Each row is a point on a landscape with many valleys, with its height.
From any point a ball rolls to the lowest of the 2 points nearest to it. It stops when none of these is lower. Distance is the straight distance between rows; heights are no part of it.
<24> height 159: [  8  15   0 -15 -25 -22   5  24   5  44 -13 -14  -1  -6   5   6 -16   3
  15 -13  16   5  13  20   6   7  -5  -6  16  -8   1  -3  20  10  -2]
<784> height 425: [-11  -7 -16 -22 -10  -8 -27  11 -18  30  -7  22  -3 -19  -2  -9  -4  -9
  16   8  11 -10   4  14  -4 -11   3   1  14  -3   2  -6   9  25   7]
<268> height 367: [ -1  -6  26  -1  -3   4   1  -7  35  22 -14 -22   5  -2 -11 -20  12  -4
  25  16 -29  -8 -25  14  10  17 -17  10   1  26   8  10 -12 -14  -6]
<1100> height 518: [ 10   3  14 -15 -19 -23  -8  13  -2  25   7   3  18  14  21  -1   0  -4
   4  -8 -11 -14   6   5  -4 -19  11  -9   6  -1  26 -16  -9  -1 -10]
<939> height 530: [  8  11   2  -3 -10 -23  -9  19  10  -2  18  -3  24  28  16  -1  -8  -9
  -1 -23 -46 -11   1  -6 -12   2   2 -23 -14   1  17 -16  -3  -4 -18]
<580> height 322: [ -6  28 -25 -12   4   3  13  33  19 -32   3 -15 -23  -4  -2  18  28  -6
 -20  -9 -15  -8 -10  -9 -15   2 -19 -21  -2  -5 -16 -11  28   9   8]
<991> height 251: [-15  18  -5  -9   7 -24  -6   8 -14  19   7  -5 -27  30   1 -11  -4   6
  21 -19 -30   8  23 -20  10   3 -25 -12  19   4  28  22  -1  14  -7]
<124> height 400: [  4   7  -8  28 -14  23 -11  11   6 -37  -1  11  23   1  -5   9  -9 -10
 -18   1  15  -4   9   7 -11  -4  -2  -2 -10   5  -4 -11  19  -5  -2]
<771> height 617: [  6  -4  37 -24  -1 -16 -12  22 -21  38  -9 -27 -17  15  -3   3 -21  14
   9  -8 -11   1   8   1  14   7   6  -1   6  22   4  34 -11  17   0]
<275> height 484: [ 29   4  27  43   6   4  -7 -38  22  -6  11 -22  -2  11   6  -6   7   5
 -42   9  38  11  13  10   5 -22  -9  13 -18   5  -2  10   7 -10   0]
<36> height 412: [ 33  13 -11   5 -13 -25 -12  12  27  -6  32  -7   4  16   5  28 -17  10
 -19  11 -13   4  13  36 -32   5 -21  -9 -36  12 -11  -6  26   8 -27]
<965> height 296: [  1  22   0  26 -22  11  -5 -17  10 -10  13   4  13   9  -7  -6  15 -14
 -29   8  10  35  -9  -4   4  27 -18  21  -6  21   4  20 -18 -23  -8]
<149> height 543: [  1  16   9   8 -17 -20  -4   9   6 -14  36  -4   1  25  11  13 -26  -9
 -21 -20 -38  17  19  -3  -3  12 -14  -4 -11  12  22  -2  -8 -14 -33]
<586> height 436: [ 22  -3  -3   5   2 -18  -4  -1   9   9  28  19   5  -1  15  12 -23  20
   0  19 -15   1  20  34 -35  -7 -27  -9 -39   7  -5  -5  -1  -7 -22]
<524> height 555: [ -7   3 -25  23   8 -21 -11   1 -25 -16  15  23   1  -5   3  14 -25   2
  22   9 -17 -30   1 -13 -16  -8 -11 -26 -21 -24   5 -13  10  -9  -7]
<179> height 499: [-14 -14  37  13  13  25  -8   6   3 -27  -8  -5 -28  14   7   4 -29   3
  -7  -4 -55 -17   4 -17 -19  -7  -6   2 -28  17   8  14   0   0 -30]
<1041> height 271: [-17   1  -8  -4  -5  -5  13  -1  33  40   5  17   4 -19  -2 -31  19  14
  16  -6  10  22   5  12  -7  -7   3  -7  13  14  12   2   9   4   6]
<513> height 423: [ -1   4  -1  33  20  12   4   1  16 -37  -5 -18  -3  -7   4  17   3   3
  10  -5  -5  10  -5 -23  -8   9 -22 -17 -43 -11  -8   6   4  -8   2]
<749> height 603: [  7  30 -22  12 -35 -11 -11  12 -22 -20  16  21   9   5   6  15   8   4
 -19  23   7   5  -4  -6  -3  15 -15 -10   0  13   1   4   4 -14 -10]
<364> height 559: [  2   2  21  21  -9 -14  18  -1  -5 -14  15 -10  13   4  16  11 -31  -7
 -10  -3 -21  18  11 -12  16   2 -13   3  -7   5  19   2 -33 -24 -20]
<655> height 376: [ -3  10 -17   2 -17   8  20  28  13   4  19  27  20 -17  -6 -19   3  -6
   8 -17  -7  12 -16 -10  -9  -5  -3 -14 -17   6   2   9  -7  -8   6]
<813> height 501: [-11  -5 -28  29  -4   6   8  -8 -38 -22  11  33  19 -27  -1  -8   5   1
 -28   5  36 -18 -24 -17   7 -35   5   0  21 -22  12  -7  -1  -4  -6]
<512> height 531: [-11   3  -9  -5   4  -1  -3  16 -33  -5   8  27 -26  -1 -10  16 -24  19
  -1  -9  -4   1  15 -31   8   7   0 -14  12 -12  -5  13  12  -3   3]
<458> height 403: [  1  -1  -1 -17   1   6 -23  11 -14  24 -17  -4  16   9 -30 -21  -9   8
  24   1 -31 -11   5  30 -13  -7 -20 -17 -18   1   1   0  10  31   7]
<1051> height 525: [  6   3 -19  15   0 -24   6  -3 -13  -1   4  25   5 -22   7   8 -26  -3
  12  20 -16  -2  -5 -12   1  -1  -5 -12 -20 -12 -21  -4  -9 -15   5]
<688> height 458: [ 25  11  20  14  -8   2 -11 -13  29  -2  17 -19   4  20 -11   7   9   1
 -22   3  18   5  23  18   1 -31 -23   0 -24   0  14  -6  11   5   7]
<210> height 389: [ 21  32 -30  -5 -37 -20 -14  19  11  -2  20  -1  12  20 -11  16 -22 -14
   8   5 -19  -5  -1  24 -19  16 -13 -11 -19   8 -16  -7  26   5 -15]
<1351> height 511: [ 17   1  24  46   2  14 -16 -41  32  -8  28  -5  -6   1  12  -1  -8 -10
 -37   4  30  14  16  19  -9  -4  -5  10 -47  18  -6   5   7 -24 -23]
<389> height 578: [-13 -26  12 -14  -4   6  -7  -2 -25   0 -15  26  13  -8  13   9  -9  -2
   2   7  16 -17 -16 -11   9   2  47  14  26   0   8  -4 -12  -1  -3]
<751> height 599: [  9 -23  13 -18  27  -8  -2  17  -8  18 -18 -25 -25  17   2  -6 -16   7
  30 -19 -15  -4   6   0   9  27  -3   5  10  10 -10  24   0  12  -2]
<1144> height 197: [ 33  13  -1  -2 -16 -11  14  20   3  23  -6 -28  10  11   5   9  -6  -6
  -7 -14  40  -2   7  17  11  -4  -8  14  19 -22  -7   7  12   9   3]
<288> height 371: [ -1  11  -4  14   7  12  19  30  23 -44   0 -20 -14  -6  11  14  18  -5
 -26 -21 -10  11 -12 -22  -4   6 -19 -10 -19   2  -5   2  10  -6  -6]
<1194> height 237: [-19 -15  12   6  11  -7  -2 -20  45  32   9  27  -5 -14   2 -14   6  12
   9  13  -2  20  13  -3   4  -8   6   6  19  32  18  18  -3  -9  -2]
<1433> height 633: [ -5  -1  37 -19 -15   2  19   8   3  31  -9 -20   0   2  -8  -6  -7  17
  22  -5   2  16  -5   0  22 -15   5   1   9  21  20  25 -26   4   0]
<23> height 595: [ -8 -22  -8   3  13  -3  15   2 -11  -8   5  18   6 -18  14  13  14  21
  25  23   9 -20 -21 -12 -27 -22  19  -9  -9 -26   6  -6  -9   2   4]
<1034> height 301: [ 17  -5   1  11  -8  -6  23  -7  46  37  28  16   7  -8   1 -22   4   8
   2  -2  21  15  12  34 -24 -26  -2   6  -6   8   8   7  15  -4   1]
<1408> height 472: [ -4   3 -21  19  -4 -12   2  -7  -6 -10  15  26   9 -10  16  -9  17  -6
 -14   3  19   2   2 -11  -2 -24   6  -4  10  -7  12 -13   0  -3   3]
<215> height 276: [  7  36 -17 -16 -14 -23   2  29  18   7   0 -19  -6   6   3  26  23  -1
 -29   0   4   1  -2   4 -12   8  -7 -12  14 -12 -24  -7  40  22   7]
<994> height 526: [ -7  -4 -29  -9  17  32  34  14 -10 -28  10   1   3  -7  -5  -6  20  11
   1  -5  26  -1 -21  -6 -13  16 -11 -14  -7 -14  -9  13 -25 -12   3]
<1019> height 388: [  5   3   7  -5  -8   5  -1  -6   8  20 -31  -5  12  -5   5  -4  30  -8
  -9   1  46 -18 -13   8   8 -27  11  18  42  -3  33  -5  23  21  15]
<1426> height 323: [ -4   5   2  -1  -2  29  27  -8  47   0  -8 -15  17  -3  -9 -12  20 -14
  28   1 -18 -10 -36   3  -7  19  -5   6 -12  -2  -2   0 -21 -26  -6]
<1342> height 201: [ -7 -14  20  -4  12  -5  -9  -9  33  14   4  14 -34   2  13 -14  17   7
   8  -3 -11   3  19  -8 -12 -10  10   6  12  26  14   4  16  -4   8]
<263> height 456: [-24   3 -24  15  14  35  -1  -6  -1 -36   8  16  -9  -9  -8 -17  22  -4
 -32 -11  20  18   0  -9  -4  32  -3   3   9   6 -12  -4   7 -15   3]
<837> height 648: [  0   2  28 -12 -24  12  13  25  29  31  -2 -24   4  -2 -17 -22   1  -2
   9 -24  -5  19  -9  18   9 -14 -22   2 -11  23  19  17 -11   7  -7]
<267> height 408: [-17  -1 -11  23  -9   7   4   9  17  -7  16  36  13 -14 -15  -5 -12  -9
  -4 -12 -18  30  -7 -12   7  20 -26  -4  -9  19  20  16  -7 -21 -10]
<370> height 184: [  5  13  -4  15   4  14   4 -15  33  21 -12 -18  22  -6 -31 -14  23   6
  15  15  31  17  -8  25  11  24 -24   6   8  12  -2  19   9   0  18]
<435> height 117: [  2  -3 -19  19   4  -2   5   6   6  13 -12   6  28 -17  -6  -5  18  19
   8  34  34  10 -11  27  -9  18 -22   6  18  12  -8  21   6   4   5]
<334> height 575: [ 10  18  22   2 -22 -26  11  10 -24  10  -3   9  20   5  16  29 -31   7
  -9  16 -19  -4   2 -19  15  -8   3 -12   0  -3  13   5 -20 -19  -6]
<944> height 440: [  4  -4   7 -16   0   1 -24  11   0  26  11  29  14   2  -7 -11 -29   8
 -17 -10 -28  19  26  29  -6   5 -24 -11 -15  31   6   4  -7   9 -15]
<948> height 421: [-11 -10  19 -16 -16  19  -9   6   2  14   0  14  -1  -6 -18 -18 -14   4
 -16   0 -14  25  16  16   4  -2  -7  12   4  25  -2   5  -2   5  -4]
<514> height 366: [ -9  10  10  -2 -20  -4   1 -21  14  43 -29  -3  21 -14  -5   1   9   4
  15  24  37 -12  -7  18  21  -3   8  11  43   1  22  -5  15  -1   5]
<1225> height 250: [ 12 -23   5   3  24 -15  -4   2  27   5  14   5 -16  -5  13   1 -13  11
 -16 -13  -3  24  39  11  -7 -13 -11  -2 -15   3  -5  -4  12  10  -3]
<1237> height 244: [ -9  -5 -14 -12  11  23   4  -6   1 -15  -5   1  13  -7 -17 -27  22 -13
   5 -13 -21   7 -21  -7  -4  10  12  -5 -16  -4 -15 -13 -16   2  16]
<1361> height 442: [ -8   4  24 -21 -10  27  27  -8  -9 -22 -15 -28 -16   6 -17  14 -10 -11
  14  -3   0  -1 -10  -8  28  -3  14  26  13  14  -5  14 -24  -3  11]
<320> height 491: [-23   2 -14  -7  13  45  15   5   5 -17  17  23 -10  -5 -16  -7  27   9
 -13 -13  17  22 -16 -23 -16  34   1  -7 -10   0  -4  25 -19 -21   3]
<851> height 574: [ 22 -26  -4 -13  23 -23 -13   5 -13   8  -1 -19  -2   4  10  23 -19  -7
  31  -1   2 -32  -8  -1  -8  -9  19   3 -29 -45 -23  -5  -8  23   2]
<422> height 279: [ -8  -6   2  30   6  19  -7 -27  51  -6  -1   5  23  -1 -17  -6  -4 -16
  26   8 -24  -3 -19   2 -11  31  -7  12 -22   3  -1   3  -6 -31 -12]
<1454> height 339: [ -9 -24  -6   0   0   1  -3 -30 -26 -12  -8  -4  -7 -10  12  -1   4   2
  -9  20  17  -1  -1   6   8   6  12  23  20 -25 -15 -30  -3  -3 -15]
<344> height 147: [-15 -25  13 -14  19  12  15 -28  36  14   0  14 -20  -5 -13 -13  15  24
  23  -8 -14  17   5  -6  -9 -19  28   3   0  -5   5   0  11   7  15]
<938> height 536: [-14  -1 -19  20   4  -4   3  -7 -46 -25   9  19  -8 -30  12  22  14   7
 -22  17  40 -25 -24 -33   9  -4  10  -9   5 -23   5 -13   1 -23  -5]
<778> height 320: [  3 -32 -32   5  31  -9  16  11  -2  -6   5  -2  -2 -21   5  -9   1  -2
   8 -16  19  12   7  14 -12  -4   7   5  -2 -28 -19 -16   7  22  12]
<542> height 399: [-12 -10   6 -30 -18  17  -7  30  -7  17 -14   2  -6 -10  -7 -21   0   3
  10  -2  -8  -4  -4  21  -3  -1   3   0  13  21 -11  -1   3  13  -6]
<551> height 338: [ -3  27  -4  -1 -11   8  30 -13   6  21 -31  -7  27 -13   2   4  21   7
   6  28  39 -11 -30  -1  18   8  11   1  31   0   3  14  -9 -14   8]
<1145> height 615: [ 29 -26  -6  20  17   3 -13  -2  20  11  25   5  34   3 -10 -25  -7 -10
  -3 -11  31  -2  13  41 -15  -9  -2   5 -20   7  -6   1  -1   8  10]
<1377> height 426: [-22   5   9  -8  -9  -5   8 -44 -15   0   1   3  -8   0  -2  -6   8  -5
   6  16 -12   8  -4 -21  26 -12  24  13  24  -4   9 -15 -26 -14   3]
<92> height 641: [ 13   4   9  -7 -15   0   1  30  36   1  17 -23  -7  15   5 -12  19 -18
   4 -22  -4   6  -5  10  -2 -10 -25   8 -11  30  16  16  -7   5  -7]
<355> height 448: [ -5   4 -33  -9  -9 -24 -14  19 -14   6  19  20  -6 -12  12   6   8 -13
   5   6   7 -15   0  -2 -12 -16  -6  -5   2 -18  -3 -12   2  14   2]
<600> height 362: [  1  -2  -1  -4   4   6 -36   2  -2   0  -5   4   7  12 -19 -25  -8  -9
  -5  -1 -55  -5   5  17 -16   8 -21  -5 -31  10 -11  -7   6  15  -3]
<360> height 548: [ -9 -44  44   7  26  20  -7 -11  10 -21 -12 -13   8   4  -2   2 -10   4
   2   0  -8  -6 -10  -4  12  13  38  22   6  36   6  17 -23  -5  -1]
<1203> height 409: [ -7  11  14 -31  -1  35  36   2  -2 -10 -32 -29  -7  10  -8  13  17   4
   5   3  31  -4 -12  -1  19  12  -3   4  32   8  12  18 -11  -6   8]
<900> height 557: [ -1 -17 -20 -14  19  17  40   8 -16 -21  -2 -17   0  -2  -3 -10   6   8
   6 -18  20  20 -13  -5  24  14 -18   1  12 -12  -4  14 -33  -1  -6]
<486> height 570: [-11 -22 -11  22  18  -7   7 -11 -28 -21   3   1  -3 -29  33  18   6  10
   4  19  38 -15 -14 -17 -10 -15  18  -7 -11 -37   3 -17   0  -2 -13]
<1098> height 479: [ -3  10 -23 -10 -30  12  12  33 -32  -3  14  26  -5 -15  -6   3 -16  -4
 -26  -5  31  -2  -1  -7  12 -24  -2   7  25 -15 -11   7   1   8  -6]
<479> height 128: [  6   4 -10  10  13 -18   3  -2  -5   6 -20   5   1 -20   5   5  28  17
 -16  22   1  25   1   1  -7  11  -7  -4   6  -3 -13  -2  23  10  27]
<967> height 200: [  0  19 -15  -8  -3 -26 -23 -14 -17  17  -9  -2  -8  -5  -3  -5  29   1
  -6  22 -10  16  10   2   3  -6 -21  -5   6  -5  -4 -11  10  19  22]
<887> height 368: [  4  26 -11  51 -10  21  -4   0   8 -46   8  10  20   2  -1  -6  -7 -21
 -50 -25  18  17  -3 -14   4  -1  -3   2 -12  12   6   9  20 -11  -9]
<801> height 401: [ -6   2  35 -10 -16   3  22 -10  20  19  -9 -26 -26   4  -4 -10 -13  -3
  26   6 -42  -5   0  10   4  10 -14  21  16  18  10   4  -2 -18 -12]
<394> height 552: [ 19 -12  11  -6   6   0   8  -2  -8 -10  -2  -6  10   7  10  15  -8   2
  15  -7   0 -14 -13 -19  -3 -20  40  -6 -33 -27 -19  -8 -18   2   8]
<1471> height 356: [-12   8  10 -21  -4 -22   8 -14 -32  -3 -13 -18 -21   6  -5  13   1  12
  -9   1 -42  20   4 -18  32 -18  -3  -4  15 -18  12 -14  -5  17   4]
<519> height 489: [ 11  -7  33  -9 -11  -1   3   2 -12   7   1 -25  -1  15  14   5   5 -12
  -5   4  25 -19  -4  -3  13 -10  25  25  22  14  11   7 -28  -6   4]
<860> height 527: [-13 -35  35  13  30  13  -4   0  19 -30 -10 -16 -18   4  16   2  -8  -1
   7 -16 -23  -4   1 -22  -3  -5  15   6 -10  27  14   7  -9  -4  -8]
<941> height 465: [  3  22  -1  -4 -24 -16   3   4 -11  30 -32   8  -5  -8   0   5 -27  -7
  32  24 -23 -28  -8   7   4   1 -14  -2  10   2  -3   4  16  -4  -3]
<856> height 602: [ 20 -26 -10  -4  13 -15 -34  17  -8  11   9   4  34   1   2  -8 -11 -13
 -11  -5   6 -17  11  36 -15  -8   5  -4 -19  -5 -11 -21   0  23   4]
<966> height 457: [  8   2 -34   9 -10   1  -2  38 -37 -24  18  18  15  -8  11  -5 -14 -10
 -45 -15  27 -21 -17  -5  -4 -18  -1   2  18 -20 -17   7   0  12 -22]
<1484> height 564: [ -7 -32  31   0   8  19  -3 -23 -13 -19 -10   7  28  10  -5   3 -14  12
 -15   0   7   5  -7   0  17   5  53  17   9  10  -3   1 -18  -5  -7]
<511> height 493: [ 16  23  -9  -2 -22 -29   6   3 -11  36 -15  12  17 -22   5  16 -19 -10
  16  24   3  -7  -8   2   5 -10   0  -6  -8 -15 -14   1  -1   0  18]
<1064> height 326: [  1  -2  -4 -19  25  -2   7 -11 -21 -20 -42 -26 -18  -3  10  30  21   9
  -5   6   7  -6 -12 -10  10  22   8  -1  12 -27  -8 -14  15  11  15]
<229> height 373: [ -5 -18  20 -10   7  -9  -6 -20   9   9 -23   5  -9  -5  17  15  20  -6
  10   7  25 -18  -5 -15  13 -33  26  17  28  -5  37 -11   7  13  17]
<1129> height 589: [ 21 -35  -2 -20  13 -10 -29  10 -19  14  -5 -12   5  -7   1  -1  -3 -10
  18  12   9 -34 -15  28 -11  -1  13  12 -18 -20 -21 -13  -4  26   6]
<552> height 299: [  5  18  13  -5  -8  -7   5 -17 -13  24 -16 -16  12   7  -1  -4  19   8
   3  15  21  16  -5  -6  23  17   1   4  18   5   4  12 -20  -8  15]
<670> height 468: [  0 -18  26  -4  22  -2 -11  -2 -13 -13  -3 -24 -29  28   6   3 -22  16
  -5  -7 -48  -8  17  -7  -4  -4  -2   0 -16  -4  -5   2  -2  13 -25]
<167> height 300: [  1 -11  17  -8   2 -12 -15 -55 -17  10 -23  -3 -10   1  -2   8  -2  12
  -4  33 -12  -2  10  12  15  -1  11  17  13 -18  -6 -28   9   0   5]
<450> height 435: [ -2   3  24 -16 -14   1   2 -18  -5  41 -28  -7 -16   4 -17 -14 -32  -5
  30   4 -26 -17   3  17  16   5  13  12  17   9  -7   3  12  -1  -1]
<78> height 419: [-28   0 -19 -10  10  35  15 -22  -9 -35 -10   5 -14  -9  -2 -15  26 -12
 -26   4  19  -8 -10  -1   6  16  17   8  36   3  -8 -17  -3 -17   1]
<703> height 503: [-15   5 -25 -12 -10   7  15  15 -30   4  14  28  -8 -17 -18   6   9  20
  -3  -7  30  11   6 -14   1  -8   0 -14  22 -22   8   1  12   5  16]
<916> height 284: [ -2 -14  -4  15  17 -19 -21  11  15 -14 -13  12 -20 -14  19   6 -16 -22
   7   4  -2  -7  13 -10   9   3  -4   9  10  35  -9   9   8  -3   8]
<1219> height 397: [-20   7  13   3  -6 -14  18 -28 -32 -21   2 -21 -15  -5   1   6 -15 -11
   0   2 -39   4   1 -23  31  -7   7  10  14  -5  16 -17 -27 -14   0]
<789> height 437: [  6  -6   5 -14  -2  12 -11  13   6  15   4 -10   2  10 -18 -14  15   9
  37  10  -3 -16  -4  17 -23 -14 -18 -10 -20   1   2   8  -4  13  11]
<1267> height 310: [-13  20  -3 -28   4  -9  17  -6 -16  13 -14 -21 -25  12 -12  -7  17  14
  18 -15 -28  18   3 -18  21   1 -18 -15  14 -13  20  -1  -2  12  11]
<18> height 246: [  0  26  -8  10  -4  12   7 -15  15  11 -12  -8  23  -2 -19 -17  25 -12
 -10   0  14  35 -12  -3  22  16 -20   6   1  15   2  20 -17  -4  18]
<981> height 372: [ -4  14   9 -31 -23  27   9  43   9   9   5 -10  -5  11   2 -13  23   6
  -3 -25   4   1  -4   6 -20   6   8  -7   7  11   1   3   5   2  -4]
<126> height 247: [  8 -20  16  14  28 -16 -25  14  12 -15 -14 -27 -15   3  14  16  -7 -19
 -17 -10  11  -3  21  -1  19   3   3  14  14  26  -8   3  11  13  10]
<531> height 629: [ 33  -8   3  11  -5  -8 -16  11  28  13  23 -10  11  13  -2 -31   8 -23
 -16 -14  20   2   2  29   8 -12 -13  11 -12  32   1  14  -4   7   2]
<627> height 315: [ -2  19   3 -13   5 -20  11   1   5   3 -18 -22 -22   0  21  12  20 -26
  -2 -12   0 -11  -1 -17  16   4  15   8  33   5  13 -12   6  -3  19]
<1412> height 256: [  6  18   8  10  -6 -16 -15 -38  -8  -1  -6  -8  -2   7  -3   7   9   3
 -23  20  -6  20  24  -2  15  -5  -9   3   0 -10  -2 -22   5  -3  13]
<1382> height 462: [ 17  -5  11 -13  18   4  -9  -3 -10  35   6  34  12   3  -5   2 -38  32
   1   8 -30 -11  18  33 -28  -4 -17 -17 -33  10  -2   7  -5   8 -12]
<492> height 579: [  0 -32  -3 -12  20   6  26  20  -1  -7 -13 -12  -1  -7   3  -7 -17  -5
  20 -26   4  15  -1  -1  24  23   4  13  20   8  -9   9 -18   3  -2]
<849> height 478: [-10   7 -13   7  20  26   4   7 -20 -41  -8  -3 -10  -3 -14  17   5  10
  14  -1  -4 -18 -15 -27 -13   1   0 -27 -29 -21 -13  -1   4  -1  14]
<100> height 35: [ 17   7 -32  25   4 -35   2   8   5   7   3  10  18 -18   6   8   5   3
   5  26  16  17  -1  29 -21  15 -18  -2  -6   9  -6   3  27   8  16]
<827> height 80: [-26 -18   7 -13  21  10  26 -25  19  13 -12  22   0  -3 -20 -13   1  34
  34 -11 -41  16 -17 -16   4  -2  28 -13   3 -10  17  13   4   5  -1]
<284> height 585: [-15   0 -13  26  16   1 -25 -13 -43 -21   1  11 -22  -1  13  11 -25   7
   7  13  -6 -30   8 -22 -12  13   7 -19 -18 -25 -17  -9  19  -8 -20]
<1109> height 594: [-18 -29  -3 -18   6   2   4   2 -31 -17  -2  23  -8  -9  17  10   6   9
  23   6   1 -35 -32 -28   3 -11  26  -4  10 -15  17  -6 -21  -3 -12]
<1266> height 398: [ -2 -32   4   1  24  17  -5 -21   0  -7  13  -1   4   9 -11 -13  -4  24
  13  -9  -3  16  15   9 -21  14  16   1 -21 -24 -15 -13  -3   0   0]
<1354> height 358: [  7  32 -10 -13 -21  -4 -10  23   9  -1   5 -19  11  20 -23   3 -19 -23
   4 -14 -43  -6  -1   5   1   6 -21 -12 -14 -11 -24 -10   5  10  -5]
<378> height 311: [  4   4 -19 -10  -1  -2 -16  16  -9 -10  -3  -6  19  -2 -14 -16  -5 -26
  -3  -9 -41  -1  -9   3   3   2  -5  -7 -23  -5 -29 -19 -10  11   8]
<454> height 466: [  7   2  -4  -6   1   6  -6   1   3   6  -7  -1   3   2   2   2  22  -5
  24  13  31 -23  -8   1 -15  -1   9   3   3  -1  -7   1  -4  -2  19]
<439> height 209: [  6 -13   0  15  24 -32 -15   5  24  -8   8 -18  -7   5  17  17 -28 -18
 -18 -18   3   9  37   7  20 -19 -17   1   3  13   3  -7   7  16 -10]
<1310> height 327: [ 11   3 -10   2 -22 -12   8   3  15  23  38  31   1   4  18  -8  -2   8
  13   3  23   5  15  11 -28  -3  10   1  -2   2   1   4   1 -19  -7]
<755> height 203: [ -2  19  -4 -11 -15 -33  -1  14   7  36   3   1 -11  13   7  -3 -11  14
  18 -14 -20  15  24   7   1   2 -24 -20  12   7  25   5  18   8 -14]
<1409> height 477: [ -2  10  -5   1  -1   1 -36 -21  -7  -1  -4   8   5  20   4  -8  16 -18
  20   7   5 -28   3  -5  -9  14  12   3   8   4   5 -16   1 -13  10]
<621> height 588: [ 13  29   0  -7 -31 -29 -13  30 -18  15  10  11  11  12  14  31 -18   1
 -21  12   5  -2   7  -6   1   5   0 -11   5   0 -10  13  -1  -1  -8]
<842> height 272: [ -1  23 -16 -16   8   1  20  -2  -3 -11 -28  -5 -19 -14  10  23  33 -11
 -23  -1  21 -16 -11 -15   4   6  13  -7  24 -21   4 -21  25  -2  25]
<795> height 333: [ -5  32 -17  27 -25  11  -7  -4   1 -34  24  10  -5   3  -7  -4   0 -30
 -47 -17  -4  31   0 -10   6  29  -7  14  -7  18  -5  -4   9 -21 -10]
<589> height 434: [  9 -15  20   5  27  10 -21 -29  -5   3   9  -9 -21  34  -6 -14 -13  25
  -3 -12 -33   0  30   4 -24  15   0  -3 -36 -22 -10  -3  10   2 -14]
<1230> height 370: [ -1   4   5 -32   0   9   3   6 -28  -2 -38 -18  -7   5  -2  26   8   4
  17   5  12 -14 -17  -7  18   7   4   0  17 -13   6   4  -3  17  12]
<1173> height 428: [ -1 -11 -24  16   1  19  -8  30 -21 -33  -2  19  31 -13   2  -5  -2 -11
 -28 -10  21 -19  -8   3 -13 -14  12  -4   5 -11  -8 -15  11  16  -1]
<1338> height 522: [  0  11   1 -19  13   8   6  10 -21 -24 -12  -9  -6  14   1  14   7  -6
   7 -14 -17 -25 -24 -38   5  -3  27 -19 -16 -11  -9   0 -17  -1  15]
<656> height 285: [  1 -21 -26  10  14  -6   0  12   5 -11  23   5   2  -3   3  -9  -9   4
 -11 -23  10  20  34  18 -12 -13 -13  -3  -1 -22  -2 -19  14  19  -6]
<587> height 238: [ 18  36   1 -19 -19  -3  22  17   3  14 -13 -31  -7   7   2  12  23   0
 -19  -2  15   7  -2  -1   7  -5  -4   1  10 -14 -15   1  10   8  15]
<601> height 349: [  2   4   4 -10 -32  23  22  26   6   9  19  21  11   1   3 -19   1   5
  -5 -13  13   7   0   2 -17  -9  16   2   5   0  -2   6  -6 -10 -10]
<238> height 504: [  1 -14  20   6 -10  -7   6  -9  10   9  15   7  17  11  22  -8  -4  -3
   9   6  14 -12   4  -4   5 -17  18  13  17  11  20   3 -29 -21 -13]
<1268> height 345: [  5   0  18   9  13 -19  -8 -28  14   5 -14 -14 -10   9  14  11   5 -21
   8  -7  13  -7  15 -17  18 -13  25  11  18   0  18 -15   2  -6  23]
<969> height 162: [-25 -14  -2 -15  20  27   9 -22  10  -9 -23  12   3  -6 -29 -17   2   5
  26 -10 -43   8 -29 -12  12  11  21  -1  -4   3  -7   8  -6   9   8]
<29> height 558: [-17   6 -21  11   4  14 -16  -2 -43 -20  16  33 -15   5 -17   0 -11  20
  -1   0  -6 -11  10 -22 -15  31   3 -17   0 -20 -13  -4  18 -21  -2]
<1282> height 467: [  4   4  35   2 -16  27   9  -5  -1 -18   6 -44  -5  17  -9   3  -5 -21
   3   7   8 -11  -4   1  17   4  -7  33   6  22   5  15 -38 -19  -1]
<539> height 455: [-23   6  -2   4   0   9 -15 -27  -1   0   2  26  -5   7  -4 -16   5  -4
  20  17 -15 -14  -6 -22  -1  11  15   1  18  13   2   2 -14 -21   1]
<1491> height 378: [-21  -4 -38   0   7   4   6 -20 -33 -12  -5  20  -7 -29  -4  -5  21   2
 -16  20  22  -1  -9   4   1  21   2   8  29 -24 -12 -26  10  -5   7]
<567> height 539: [-11   5  19  36   6  24 -13 -47  21  -8  16  12  -3  -6  -5  13  -9   9
 -14  16  11  26  19  -3 -17  -7 -10  -4 -47  -4  -1   4  -2 -19 -10]
<228> height 433: [ 30  23  -7  16 -11 -22 -12   1  37 -13  33 -26   8  26  -4  23   2  -3
 -37  -2  11   9  13  24 -14 -27 -23  -8 -32   3  -8  -1  23  21 -12]
<261> height 363: [ -1 -40 -10  -4  35   2 -12  -9  -3  -9  -1   2 -27  -7  -1  -8 -12   7
  20  -9  -8   1  17   6 -14   2  15   4 -17 -13 -33  -7  12  17   4]

Where does a ball stop that starts at each point below?
<1109> | <439>
<531> | <24>
<1433> | <100>
<284> | <422>
<621> | <842>
<29> | <100>
<1019> | <100>
<78> | <100>
<1409> | <24>
